Points on a hilly landscape, in no order, each with its height.
A ball rolls from a point to whichever of its 4 nearest points has the largest drop for the distance, and stops where none of them is lower. Distance is the straight distance between rows; heights are no part of it.
q649: [124 102 137 124 193 149 161 164 149 113 107  92 149  35 125 100 129 105
  86 106  77 119 187 119 135 155 107 132]  h=6.06
q462: [ 90  97 127 117 200  84 141 161 139 189 109 123 115  34 105  94 160 191
  86 115 118 153 158 108 143 146 112 105]  h=5.97
q771: [103  93 165 103 170 169 158 179 121 147 132 133 159  71 130 102 146  94
  99  99 112 115 181 139 155 143 102  72]  h=4.08
q718: [122 128 145  88  92  89 158 154 104 138 142 131 123 150 125 118 150  66
 122 187 152 138 104 159 133 134 120 109]  h=2.78
q215: [148 145 158 158  66 129  84 119 136  61 141 133 153 189 143 118 102  86
 165 142 165 171  73 101  66 124 116 140]  h=1.81
q173: [151 115 124 141 107 140  92  90 114 145 148 152 135 182 157 139 121 177
 151 117 139 108  94 177 148  97 161 177]  h=3.10
q866: [144  76 181  72 141 138 131 126 113 136 134 114 188 100 148 107 142 105
  82 126 164 112 155 148 127 167 162 173]  h=2.94
q407: [ 93 191 125 152 119  72 149 135 166 104  99 135  64  94 111 167 161 125
 111  98 121 173 148 102 137 165 115 119]  h=2.63
q897: [172 108 140  89 118 132  40 107 158 118 121 137 149 190 154 112 126 127
 159 145 166 129  93 125 118 110 130 175]  h=1.57
q796: [ 95 172 141 100  94 104 184 166 135 137 120 127 118 149 133 167 165  58
 121 149 170 126 113 135 153 166 128 132]  h=2.88
q992: [152 125 142 122  96 134  98  94 132 147 144 128 119 177 156 127  98 158
 138 138 150 100  82 182 132  82 152 166]  h=2.80
q777: [132 115 101 116 174 106 139 151 154 143 105 107 138  72 114 112 113 156
  76 108  83 123 181  81 139 131 134 126]  h=6.02
q852: [123  86 167 110 162 163 156 141 127 115 129 129 173  41 130  93 135  85
  91 108 102 107 184 162 138 157 129 110]  h=5.35
q688: [110 176  85 195  86 133 159 123  90  95 136 129 115 128 141 156  98 149
 136 128 125 107  88 127 100 116 137 123]  h=3.22
q741: [181 116  63 142 160 185  99  60  96 113 161 153 151 151 130 151 128 141
 136  79 113 115 104 114 127 131 127 184]  h=3.21
q922: [102 183  87 194 100 119 156 135  98  86 150 144 120 137 140 174 104 151
 128 128 119 145 104  84 120 118 134 117]  h=3.90
q587: [165 129 170 131 110 114  56 104 140 111 124 114 143 192 157 101 117 109
 159 170 151 148 111 117 100 109 119 155]  h=1.20
q752: [147  66 179  86 143 113  94 137 120 127 116 123 207 133 141 102 136  93
 100 138 167 126 145 114 111 134 162 156]  h=2.40
q456: [136 127  90 198  98 151 139 120 110  99 147 117 143 175 140 197  75 134
 144 131 194  86  70 143  83  87 128 150]  h=2.15
q94: [141 117 119 154  94 138 112 103 134 121 147 104 111 176 146 155  88 149
 162 146 156 107  91 186 126  96 149 141]  h=2.43
q557: [144 140 142 135  60 112 106 113 132  71 138 147 147 171 169 122 119  74
 163 170 189 164  78 100  96 123 110 125]  h=1.50
q411: [136 144 100 130 153 100 129 116 143 133 117 130  80 103 108 107 124 158
 124 146  79 150 149  94 133 114 139  80]  h=6.43
q676: [165 104 167 100 107  87  87 118 144 130 136 128 153 174 154  91 131  95
 133 187 147 141 130 124 106 110 123 115]  h=1.54
q638: [ 94 150 115 150 142  49 151 135 151 156  94 139  61  77  91 158 169 164
 117 154 121 181 156 128 127 156 100 111]  h=6.51
q266: [ 75 175 154 130  98 118 179 152 149 125 115 117 104 129 125 165 165  81
 102 112 127 140 145 124 136 173 117 110]  h=2.98
q836: [150 162  90 171 125 162 100  78 116 126 134 141 122 156 125 130 107 167
 152 114 105  99 136 137 130 112 137 143]  h=4.40
q662: [170 109 185 119 119 137  52 113 148 101 119 117 166 222 158  92 105  91
 164 134 138 145 121 110 108 112 145 156]  h=0.84
q416: [143 109 172 100 150 158 151 126 128 129 137 129 161  78 147 116 122  87
  78 116 130 107 164 157 136 164 172 133]  h=5.21
q785: [170 118  73 123 153 148 129  99 135 132 101 149 139  96 138 136 126 146
  99 106  70 111 165  94 136 121 162 171]  h=4.86
q286: [ 80 148 184 141 130 111 191 138 149 146  75 115 108  84  97 135 173  97
 149  94  83 139 166 155 131 169  82  62]  h=3.99
q26: [157 108 101 140 126 166  82  91 101 126 159 131 123 198 115 141 128 178
 162  91 160 111  83 171 139  96 139 183]  h=3.39
q113: [129 175 104 153  89 147 153 132 103 107 147 117  91 139 143 139 106 137
 119 150 111 120  93 154 122 115 149 114]  h=3.64
q316: [122 166 131 112 125 152 145 149 135 139 148 105  97 132 120  98 125 123
 119 119  97 121 125 122 141 131 138  78]  h=4.06
q684: [ 93  69 171 122 144 168 152 166 112 122 123 142 195  32 126  84 130 101
  99 104 118 108 183 171 147 156 124  98]  h=5.29
q685: [167 111 147 111 107 149 113 100 131 155 130 142 132 139 154 111 109 156
 114  97 142  99  97 160 141 115 169 150]  h=3.09
q753: [179 123 160  79 134 168  41 135 134  93 117 147 172 202 130 109 122 117
 160 119 134 129  97 103 102 111 138 189]  h=1.67
q984: [150 121 143  82 128 153  28 125 149  87 144 149 155 203 124 130 100 155
 174 124 160 138  86 127 114  78 136 185]  h=2.66
q975: [134 143 132 107  75  86 131 135 123  97 134 159 131 155 153 131 126  41
 162 175 188 161  93 105 117 149  95 137]  h=2.81
q267: [106 179 144 117 129 115 159 141 132 118 119 116  72 119 111 134 154 109
 123 114  85 157 128 115 131 163 123  87]  h=2.67
q747: [103 172 108 123  80 107 171 178 117 119 130 132 112 149 151 159 146  92
 117 151 157 117  85 127 154 141 118 124]  h=2.96
q586: [123 108 155 103 110 112 150 140 115 159 169 136 132 127 128  96 137  91
 108 147 140 103 132 148 139 126 131  84]  h=3.62
q190: [ 91 119 153  94 102 106 154 165 100 169 163 117 124 138  95 131 151  74
 147 158 148 127 134 154 132 145 127  94]  h=2.62
q541: [117 192  76 211 106 139 144 109  94 102 144 117 146 147 137 166 111 155
 147 119 137 126 110  88  91 121 121 122]  h=3.28
q562: [131 142 135 103 146 151 156 151 126 139 157 104 103 117 130  94 129 120
 116 115 105 105 138 133 151 143 126  71]  h=4.23
q297: [112  97 105 104 189  97 125 152 155 166 116 101 111  68 105  93 139 171
  89 124 102 152 176  76 132 116 125 111]  h=5.88
q143: [145 121 130 112  89 112 101 115 135 116 141 129 113 166 162 123 101 124
 145 179 172 121  87 165 111  95 140 141]  h=2.21
q101: [115 147 155 101 128 143 161 150 118 149 144 112  98 128 106 107 151  84
 117 125 120 119 131 141 136 149 128  69]  h=3.31
q60: [105 121 172 123 161 136 158 164 146 152  85  98 117  74  95 119 203  96
 162  91  79 132 172 139 140 149  85  68]  h=2.84
q864: [144 115 153 105 167 161 152 159 147 146 137 125 125  89 132  89 133 101
  98  99  97 109 147 130 154 145 115  72]  h=5.62
q249: [113 164  76 164 141 114 126 101 105 131 119 128 117 127 119 150 114 194
 151 163 114 166 155  93 111 138 109 106]  h=5.22
q66: [125 139 103 121  72 116 127 133 128  84 125 126 132 154 158 150 112 100
 138 171 187 135  60 139 126 108  95 148]  h=2.11
q128: [148  95 137  85 124 146  65 114 116 124 127 140 159 199 147 127 103 173
 151 108 173 111  81 155 128 100 142 178]  h=2.86
q695: [160 115  93 164 130 181  90  68  87 118 186 137 133 187 121 138 132 152
 159  69 127 109 102 154 125 107 142 168]  h=3.19
q114: [147 113 126 145  86 112  97 103 131 117 136 118 134 164 165 141  93 141
 156 187 175 122  81 161 113  90 123 155]  h=2.12
q981: [170 128  49 140 170 156  91  71 103 131 138 152 153 137 135 150 127 160
 144 105  92 118 139  95 140 111 132 176]  h=3.53
q176: [137 140  82 215 105 163 116  86  96 106 158 103 127 185 123 159 108 143
 145 125 143  77  84 162  91 117 155 169]  h=2.87
q323: [106  96 111 139 197 110 147 162 151 145 101  97 162  23 100 111 131 162
  47 110  98 140 171  94 125 162 134 148]  h=6.19
q49: [ 99 199  68 203  92 123 150 136 101  93 140 136 127 127 143 172 134 166
 150 104 138 147  98  85 125 132 130 113]  h=3.82
q404: [110 160 151 114 147 144 153 150 139 144 135  93  81 107  90 116 168  96
 124 117  68 130 150 121 143 150 129  75]  h=3.49
q237: [114 167  74 218  94 147 144 111  91  97 141 125 144 158 144 177  96 133
 154 120 159  97  76 128 110 105 130 135]  h=2.49
q970: [165 107 146  89 133 162 133  99 124 139 121 155 135 115 158 111 125 139
  89 103 131 104 128 134 142 139 172 172]  h=3.26
q430: [ 87 141 140 129 164  68 126 146 140 159  96 116  62  77  72 141 188 142
 113 130  94 182 158 115 119 135  92  96]  h=5.94
q178: [148 129 111 145  98 148 116  98 123 144 138 121 112 164 162 114 108 165
 142 119 122  91 116 160 124 108 162 128]  h=3.75
q814: [163 100 164 110 137 155 145 131 131 151 135 142 145  90 143  76 122 114
  78  99 126  87 155 129 147 145 148 105]  h=6.26
q779: [135 127 115 122 198 121 136 170 156 145 114 103 123  64 121 102 131 124
  74 112  85 125 170  92 134 125 119 110]  h=5.49
q376: [115 146  89 154  60 123 150 144 124  87 139 135 120 146 159 185 114 111
 153 143 180  96  52 112 141 108 120 156]  h=2.32
q275: [155 123  37 116 179 132 114 106 126 164 103 140 160 108 128 138 125 168
 126 130  82 125 172  87 144 131 156 175]  h=4.24
q309: [175 113 150  86 126 144  38 123 145 104 117 136 166 208 148 107 115 114
 164 123 136 134 105  94 114 114 138 173]  h=1.24
q241: [132 106 130 180  96 144  86 107 125  84 146 133 134 183 141 188  81 140
 163 168 193  95  86 151  95  98 123 171]  h=2.09
q367: [147 150  88 132 167 118 113 144 155 148 118 120 123 110 116 104  96 181
 105 120  79 126 176  91 152 115 142 126]  h=7.84
q449: [134  96 116 120 209 114 136 170 157 162 105 110 117  61 105  94 152 153
 103 100  78 148 167  79 141 133 108  95]  h=5.46
q288: [123  68 180  82 142 155 160 134 117 110 148 129 196  63 125  97 144  94
  93 121 143 115 186 157 138 174 148 137]  h=4.17
q615: [143 140 143 142  84 111  95 106 134  81 127 148 127 160 162 126  92  91
 152 186 177 149  91 119  92 113 120 128]  h=1.69
q235: [ 51 168 181 122 108 113 193 156 136 148 102 116 109 138 107 159 165  77
 108 104 117 150 149 145 138 168  85  90]  h=3.18
q263: [106 186  91 152  79 109 164 152 100 107 133 129 101 138 148 170 114 128
 134 120 139 119  71 112 140 142 141 110]  h=3.17
q243: [160 137 103 135 155 144 119 124 139 142 114 147 115 107 144 100 117 153
  85 106  73 100 163  92 141 118 146 124]  h=7.37
q834: [161 153 102 145 124 149 124 105 137 127 129 135 100 125 136 108 104 159
 128 118  78 111 157 110 137 118 149 111]  h=6.16
q986: [110 104  97 120 174  91 154 153 150 189 118 129 145  59  94 112 120 217
  69 129 116 130 183  87 132 146 139 116]  h=6.15
q331: [ 98  88 140 120 206 121 153 183 131 137  92  88 160  26 123  92 173 110
 105 102  78 150 171 125 141 162  80 111]  h=5.61
q667: [118 172 103 150 123 118 132 112 131 120 122 118 100 123 127 129 110 160
 150 143  80 154 160  85 111 121 129  96]  h=5.25
q386: [150  79 151  57 133 151  95 103 122 133 119 142 180 150 147 121 118 145
 116 107 159 145  88 124 123 126 173 193]  h=2.33
q105: [143 169  64 170 131 155 102  84 118 136 143 126 133 142 128 134 113 167
 159 142  90 118 157 115 107 107 135 122]  h=5.63
q876: [141 138 176 139  72 130  76 106 138  72 127 114 139 205 154  98 107  80
 164 161 150 169 103 122  78 115 135 131]  h=1.60
q977: [107 186  65 175 125 115 143 101  94 100 124 139 121 125 139 154 113 172
 151 145 123 164 129  90 107 128 116 112]  h=4.34
q300: [124 108  68 135 166  85 122 120 131 201 113 124 129 115 110 119 115 214
 107 138 122 144 181  99 145 136 139 112]  h=6.57
q185: [172 140  77 158 136 153 100  83 122 134 142 152 130 159 140 133 113 170
 149 103  88 100 151 117 123 117 149 147]  h=4.48
q375: [164 117 116 105 149 161 142 112 138 116 108 141 126  97 139 119 117 136
  93 106 105 102 156 112 153 138 159 162]  h=4.04
q790: [149 134 143 118 130 149 136 124 136 150 156 126 108 114 138  93 111 129
 102 110 105  94 143 140 144 125 138  96]  h=5.56
q873: [165 149  61 123 141 135 121  92 120 144 117 146 133 128 136 128 124 145
 126 124  88 104 183  93 134 121 146 148]  h=5.26
q595: [138  91 163  87 116  88 141 150 111 162 158 133 150 125 106  94 159  71
 141 169 142 121 149 155 126 128 130  85]  h=2.89
q524: [ 63 130 167 122  94  95 200 175 142 142  94 141 150 127  85 154 158  70
 132 139 128 127 160 174 135 153  90  93]  h=2.79
q488: [160  94 111 130 130 203 119  67  84 120 159 154 154 161 132 140 121 166
 129  78 121 127  77 130 142 115 152 195]  h=2.90
q989: [117 193  97 172  96 136 136 107 106 112 135 122 110 148 135 135  91 156
 136 144 103 118 107 134 101 116 145 106]  h=4.42
q111: [136 125 143 114  77  89 130 131 114  87 132 158 126 158 148 118 132  52
 144 180 161 168 121 112 111 135 120 126]  h=2.45
q42: [126 110  86 112 181 104 125 130 132 178 107 128 153  78 115 121 117 204
  81 115 125 144 196  79 142 147 155 147]  h=6.38
q155: [ 76 187 150 141 139  93 155 146 163 113 108 121  83  94  95 147 161  97
 115 110 110 177 141 106 126 162 115 103]  h=1.08
q781: [143 131 138 162  65 120  99 128 127  71 134 148 141 151 170 146  93 104
 169 172 199 146  57 116 105 104  95 159]  h=1.84
q571: [148  97 141  87 121 183 121  91  92 123 127 154 152 153 148 148 113 160
 116  89 150 122  81 133 146 100 168 194]  h=2.56
q677: [ 81 128 137 128 159  59 146 134 153 180 100 118  73  57  74 146 196 163
 108 147 120 179 142 140 138 158  79 114]  h=6.12
q512: [148 149 153 157  70 136  81 123 137  58 131 144 153 164 159 122 104  88
 158 161 186 157  70 103  77 109  96 149]  h=1.71
q634: [134 152 127 158  93 138 130 100 113 130 153 122 103 157 153 128  83 165
 139 153 126  97 101 169 137 112 152 114]  h=3.29
q863: [ 92 198 111 161 114 109 160 146 122 108 127 134  79 114 128 159 130 137
 137 114 113 145 117  86 143 154 145 111]  h=3.33
q811: [137 164 126 135 100 145 156 137 127 140 147 107  87 134 135 101 116 126
 111 138 102 117 115 141 146 111 159  89]  h=4.47
q477: [124 136 132 102  91  97 130 128 123 114 141 145 121 145 155 123 108  79
 139 197 159 136  87 148 131 127 118 113]  h=2.59
q6: [162  80 178  70 134 135  89 118 120 101  96 118 188 162 130 117 126  92
 127 130 150 134 121  86 114 142 161 200]  h=2.42
q757: [ 90  73 158 109 172 171 166 184 108 125 111 126 164  47 117  92 151 101
 126  98  91 112 178 148 154 155 100  74]  h=4.83
q857: [ 66 153 187 152 116 104 194 150 158 145  76 108 126 101  93 142 168  88
 119 107 111 152 158 157 134 174  70  82]  h=4.02
q886: [129 132 107 200 100 157 104  84 110 122 152 127 126 186 137 160 107 158
 171 129 148  84  92 172 120 103 162 167]  h=2.55
q358: [119 120 142 120 187 130 143 170 146 145 105 109 129  63 127 103 161 108
 102 102  76 121 169 105 141 124  91  74]  h=4.46
q607: [ 85  82 161 118 183 159 174 191 117 123  90 123 151  20 130  99 164  97
 136  99  72 124 185 139 175 165  95 104]  h=5.13
q146: [157 107 141 102  97 106  96 117 143 142 141 129 141 162 149 106 116 117
 121 178 173 122  97 153 118 111 131 126]  h=2.08
q542: [109  83 176 121 162 155 154 144 107 131 132 134 192  41 124  98 137  88
 103 126 122 108 175 174 154 166 138 120]  h=5.14
q133: [159 135 156 108 151 150 148 138 146 143 138 134 132  90 154  91 125 104
  69 105 114  96 160 124 141 132 146 115]  h=6.39
q100: [134 109 105 177 105 154 101  93 110 108 156 113 131 196 129 181  94 159
 167 140 166  97  89 180 105  89 147 177]  h=2.29
q965: [164  98  85 137 139 192 100  74  82 110 183 142 152 182 133 151 110 165
 131  69 167 129  79 155 145  86 144 185]  h=3.23
q585: [158  84 168  74 139 131 114 135 123 145 131 133 167 118 168  96 130 107
  79 126 172 105 145 143 138 134 167 121]  h=3.71
q164: [ 83 165 169 111 124 134 167 152 119 160 145 114 101 122 103 138 171  82
 119 138 112 140 137 136 134 164 118  75]  h=3.61
q454: [146 135 128 119 171 133 140 147 152 146 134 106  85  84 114  95 139 119
 116 132  67 127 147  95 146 117 129  87]  h=7.90
q539: [141 128 111 170  84 140 115 125 138  71 147 159 138 165 169 193  86 121
 165 151 214  85  67 118 105  69  94 152]  h=1.99
q624: [165 105 134  71 144 149  40 112 130  92 124 142 163 199 130 131 111 163
 167 122 147 138  74 106 113  92 139 189]  h=2.51
q879: [187 124 152  83 133 198  55 130 130  77 123 150 184 200 131  95 109  91
 157  89 123 149  93  94 100  99 133 186]  h=2.37
q13: [116 128  91 166  80 134 143 121 107  87 132 129 131 154 167 163  86 133
 140 158 167 106  55 154 113 103 106 151]  h=2.22
q171: [ 89 191 130 127  85 113 171 168 116 118 142 131  91 141 137 166 126 103
 109 125 126 137  97 116 150 152 138 117]  h=3.08
q222: [137  77 167  89 126 117 132 154 127 164 141 128 176 121 139  79 141  75
  92 121 161 107 145 138 137 129 127 101]  h=4.85
q108: [112 158 108 136  79 127 153 158 106 111 146 120  91 147 147 136 106 115
 124 154 155 110  76 134 142 121 141 114]  h=3.20
q427: [153 111  86 103 170 119 141 132 151 137  92 132 135  80 108 117 123 158
  80 116  60 114 188  95 132 134 161 167]  h=5.50
q170: [148 136 119 155  72 123 107 116 136  62 137 152 141 160 149 162  78 122
 152 176 209 118  61 131 109  83 101 157]  h=1.92
q954: [182 120 146  59 144 176  55 131 133  85 127 143 178 197 122 108 112 105
 164 107 133 156  93  90 111 110 142 202]  h=1.88
q808: [ 80 131 163  90  87  93 174 171 118 158 122 125 129 120  79 126 173  62
 154 151 133 123 165 173 125 132 111  91]  h=2.60
q53: [142 142  77 212 138 166 103  68 107 108 173 111 121 199 110 178 119 139
 160 116 161  91  92 163  78 118 148 181]  h=2.71
q333: [138 121 145 148  80 124  94  99 146  80 127 142 137 176 156 147  84 142
 155 177 186 116  85 163  94  94 124 163]  h=2.01
q271: [145 120  96 191 127 159  94  81 115 116 170 101 127 200 119 175 116 153
 179 119 178  99  90 171 107  92 144 190]  h=2.46
q188: [ 94 183 127 148 133  89 156 140 148 104 118 125  67 103 102 153 144 132
 113 136 115 181 152 108 135 155 126 107]  h=2.50
q118: [135 147  69 135 158 111 110 127 132 152 115 123 118 124 123 119 106 192
 132 143  98 151 177  95 134 123 122 124]  h=7.50
q858: [ 72  99 201 112 121 136 177 176 135 162  75 116 134  84 101 110 189 111
 170 108  83 113 173 163 167 158  97  65]  h=2.30
q943: [ 97 119 163 107 176 136 156 167 134 150 100 120  96  79 103 116 179 105
 137  90  79 140 171 122 142 145  98  69]  h=3.40
q867: [ 78  87 107 114 177  96 142 133 133 208 113 143  88  63  82  96 165 210
  97 135 123 150 159 119 148 158 107  93]  h=6.07
q159: [ 83 157 188 128 133 113 165 142 158 142  97  99  93  96  93 154 174  96
 120 103  87 155 166 130 130 165  92  83]  h=4.20
q349: [ 94 144 185 148 150  72 181 130 164 162  68  95 108  68  95 143 179 115
 126 114  71 162 172 139 116 181  73  84]  h=4.74
q417: [166 121  98 130 132 177 108  77 111 131 139 159 132 137 137 133 113 147
 114  86 107  99 128 137 144 110 171 171]  h=3.36
q234: [ 71 135 107 168 141  40 166 141 138 173  94 158  60  69  85 159 161 165
 106 151 133 160 167 136 145 166  80 130]  h=6.44
q196: [125 132 100 110 180  86 120 156 145 152 129 107  87  79  88 117 140 165
 115 130  87 160 167  96 134 117 116  89]  h=6.36
q369: [166 104 154 103 113 138  94 108 131 157 136 123 152 163 163 102 102 138
 126 139 170 109  99 144 133 110 160 167]  h=2.52
q186: [144 129 146  92 121 132 149 132 126 153 159 126 113 131 133  77 130 106
 105 133 120  99 120 148 142 123 153  87]  h=4.41
q502: [105 187  82 168 111 110 148 117 103  99 129 130  95 111 124 146 125 152
 141 148 112 173 137  80 111 145 128 107]  h=3.81
q744: [179 121 111 131 128 167 130  93 133 141 130 151 126 127 159 126 113 148
 113  84 103  96 136 138 145 113 175 162]  h=3.83
q154: [131 124  78 187  76 138 145 124 128  91 157 133 141 161 149 185  97 140
 153 127 195  89  57 139 110  72 109 143]  h=2.07
q433: [ 49 123 208 146  97  96 218 158 145 132  64 119 153  95  87 129 161 105
 140 105  95 129 153 161 142 169  86  63]  h=4.94
q935: [130 127 110 129 179 117 144 145 153 138  88 114 137  47 104 120 132 154
  77 124  75 120 175 108 127 146 144 158]  h=5.91
q577: [159 117 151 103 126 153 133 125 123 171 143 129 145 124 162  90 119 125
  92 104 139  95 145 154 144 138 145 110]  h=5.51
q824: [ 76 138 187 116 118 119 183 155 142 156  97 106 119 113  82 144 165  78
 154  96  88 133 168 158 141 171  88  71]  h=3.57
q64: [163  89 162  77 127 139 117 108 124 145 124 126 166 128 146 103 122 116
  89 105 154 114 134 150 129 139 173 157]  h=3.37
q809: [102 150 136 105 106 129 165 154 117 138 146 106  90 134 127 124 137  96
 118 154 140 124 107 159 131 143 135  94]  h=2.97
q298: [124 117 112 173 114 149  82  88 125  94 143 133 117 186 136 181  93 162
 183 153 182 108  95 174 102  81 137 186]  h=2.17
q43: [ 97 193 139 137 113 125 151 142 128 108 130 116  75 124 118 139 128 125
 128 125  88 146 108 104 137 145 140  94]  h=3.07
q315: [168 101 151  61 124 160  59 122 137  97 118 135 177 177 126 123 109 123
 144 108 150 144  77 103 119 110 157 196]  h=2.14
q32: [134 152  89 182 102 156 126  91 111 115 151 117 123 161 134 145  94 142
 156 126 116 100  99 159 104 105 151 140]  h=3.24
q546: [165 142 138 122 155 153 141 134 152 133 139 120 115 102 151  95 126 114
 100 103  83 100 164 129 146 138 134  92]  h=6.69
q312: [ 93  92 159  90 107 123 167 169 106 170 134 135 142 132  97 108 178  83
 138 146 135 108 147 163 136 139 136  63]  h=2.34
q123: [155 129  91 189 159 182  88  64 102 113 192 112 121 198 114 171 121 162
 157 112 157  96  93 162 104 109 158 195]  h=2.76
q761: [110 112 171 108 154 150 161 171 122 169 133 126 131  90  99 100 174  98
 137 114 106 120 164 138 145 137 109  54]  h=2.44
q584: [ 95 113 147 124 182  72 127 145 136 179  90  98  86  72 103 119 203 135
 120 112  84 165 153 121 126 142  80  96]  h=5.39
q18: [ 97  90 123 123 196 160 168 177 123 113  91 108 165  26 123  87 139  90
 119 109  66 129 175 148 157 153  88 103]  h=5.36
q934: [119 123  84 124 158  89 128 136 144 162 123 109 102 106 107 111 117 188
 116 142 102 153 183  96 142 119 134 105]  h=6.92
q450: [ 73 135 155 114  90  81 181 176 127 142 105 156 150 131 108 151 167  44
 131 170 138 127 149 164 139 140 101 118]  h=2.69
q293: [112 177  69 228 119 141 121 116 105  97 165 126 144 169 130 190  95 140
 151 111 165  94  76 107  74 105 114 143]  h=2.38
q664: [ 82 159 130 158 137  25 168 136 175 159  86 154  74  60 115 162 161 149
  91 133 128 180 159 133 140 166  60 125]  h=7.10
q969: [108 150 163 119 162 120 141 152 150 158 110  98  84  90 107 115 178 113
 139 123  74 144 148 126 140 134 111  80]  h=3.89
q643: [ 91  69 121 124 185 124 162 124 136 172 119 159 113  25  86 107 131 226
  67 109 130 135 174 118 161 174 121 104]  h=6.14
q909: [ 91 178  89 148 123  74 147 130 136 120 110 146  72  96 116 167 150 168
 128 158 124 192 153 101 137 152 119 130]  h=3.15
q72: [142 103 139 116 121 152  52 109 139  85 146 144 139 195 133 144 120 161
 185 151 167 135  89 148 112  86 135 191]  h=2.36
q520: [151 131 164 138  82 107  97 104 129  82 136 133 125 180 148 100 113  55
 164 171 162 187 101 108  99 133 111 120]  h=1.87
q641: [136 105 142 110 182 162 169 129 149 121 113 125 137  61 129  98 131  84
  75 107  98  83 198 158 141 170 118 127]  h=6.20
q656: [100 153 160 159 144  50 150 122 166 149  70 123  86  64  96 150 171 113
 114 113 109 176 166 139 129 165  67 107]  h=6.18
q919: [140 108 120 141 109 145  73 105 126 105 149 130 128 205 147 167  94 165
 179 149 188 117  99 165 112  93 142 179]  h=2.20
q46: [151  78 106 131 151 186  96  96  97 100 185 135 170 196 117 152  87 176
 137  86 166 142  69 145 136  79 145 204]  h=3.58
q412: [131 151  89 131 148 119 127 136 148 135 123 119 104 104 127 108 114 164
 106 132  84 137 160  97 139 119 134  89]  h=7.11
q461: [ 93  98 129 120 203  88 126 169 139 170  96 107 133  33  98  90 170 157
  83 111  84 156 159  96 143 155  92 116]  h=5.83
q778: [168  73 168  95 122  96  97 130 141 133 129 121 181 154 143  94 133  78
 115 152 140 130 149 108 126 119 140 121]  h=1.82
q301: [157 105 126  90 143 152  65 107 116 107 143 140 158 194 134 151 115 167
 179 126 180 128  92 142 136  84 145 186]  h=2.61
q236: [ 68 113  97 118 155  74 164 117 113 196 113 137  55  75  71 142 154 202
 109 146 130 168 148 137 149 161  94  99]  h=6.17
q792: [163  92 157  93 114 112 109 131 126 164 153 126 139 145 150  95 119 112
 105 134 161 116 123 136 131 127 142 125]  h=2.83
q233: [133 146  65 224 116 135 146 106 129 109 153 123 150 198 126 201  89 127
 139 106 185  77  79 109  72  84 114 164]  h=2.23
q957: [172  81 160  93 118 106  73 116 146 129 118 119 166 178 160  97 116  91
 151 141 155 125 123 108 115 110 141 155]  h=1.21
q480: [163  93 114  73 141 152  53 120 132  88 142 154 174 193 125 138 100 178
 171 118 162 124  72 119 126  75 142 197]  h=2.91
q660: [155 155 173 144  94 163  41 116 149  89 131 119 147 212 142 101  99 103
 188 147 148 149  94 132  71 112 124 167]  h=1.61
q51: [108 116 137 116 197  97 131 163 151 161 105  91  92  62 108 111 177 127
 113 119  83 144 168  97 143 134  95  92]  h=4.87
q851: [116 128  74 127 146  94 127 110 129 156 121 119  82 101 116 139 133 199
 126 166 110 179 163  97 123 135 106  88]  h=6.87
q568: [180 138  96 132 131 151 111  90 123 133 113 153 120 132 136 124 113 153
 115  94  79 100 153 118 138 108 152 153]  h=4.43
q926: [159 133 133 108 119 152 125 102 133 139 151 143 112 139 160  97 119 141
 106  99 110  78 122 138 142 116 147 119]  h=4.33
q499: [124 129 126 120  82 113 137 133 113 114 140 120 112 159 153 140  94 105
 134 187 174 123  73 144 115 111 123 137]  h=2.35
q504: [135  91 144  98  97  94 115 133 125 126 155 132 137 151 134  98 131  61
 145 189 146 148 134 129 128 125 128 100]  h=2.31
q797: [156 144  73 181 115 173 104  72  98 127 170 126 127 183 120 156 122 162
 157 104 136 102 121 156 118 120 146 159]  h=3.50
q261: [165 101 148  98 137 172 127  78 108 124 127 163 129 121 128 131 109 151
 103  89 122 111 120 136 140 133 178 181]  h=2.93
q180: [ 97 174 144 129 149  80 143 128 158 125  95 124  67  89 102 150 151 121
 120 124  91 174 145 113 129 151 109  97]  h=2.74
q522: [123  86 165 104 129 127 153 168 118 157 151 127 168  95 117  85 161 100
 107 121 143 108 161 132 141 135 139  66]  h=3.60
q296: [ 97 116  91 119 172  81 132 148 132 169 110 108  76  75  86 139 143 187
 110 151 103 193 164  98 150 139 121 100]  h=6.45
q799: [135 140 123 126  82 135 146 130 124 135 153 111 106 165 157 120 105 120
 119 157 141 116  90 166 126 121 140 111]  h=2.85
q183: [ 89 133 137 104  82  76 160 158 131 127 113 156 129 142 136 148 151  43
 141 174 147 121 126 138 127 143 105 134]  h=2.77
q793: [ 94  92 174 109 132 138 163 176 107 160 123 138 142  88 101 107 174  89
 142 111 105 111 153 157 154 138 111  64]  h=1.77
q276: [103 203  80 186  96 120 157 144 105  93 126 143 108 133 137 164 121 153
 142 102 120 156 108  77 120 136 128 104]  h=3.59
q242: [121 141 116 103  72 100 155 141 118 115 144 136 134 153 154 138 124  65
 139 181 169 137  99 129 147 143 111 135]  h=2.82
q515: [158  94 132  47 149 156  50 118 125  78 126 141 196 172 114 123  86 146
 150 113 150 139  72  93 109  88 139 205]  h=2.68

Where does a ball stop that starts at each point below?
q643 => q793
q934 => q793
q18 => q793
q873 => q662
q779 => q793
q123 => q557
q824 => q155
q785 => q662
q836 => q557
q49 => q557
q922 => q557
q977 => q155
q488 => q662
q744 => q662
q411 => q155

Two balls start at each pair of points below. Name the first point that both come to, or write none.
q301 / q624 => none
q834 / q926 => q662
q183 / q504 => none
q695 / q94 => q333
q64 / q369 => q146

Call two points neighbours if one is among the 4 nearest of the other. Go from one point of each pair to the other, from neighbour to neighbour, staying as low as possible. Name the highest point that can't be avoided.
q557 / q662 => q215
q662 / q793 => q718
q793 / q155 => q266
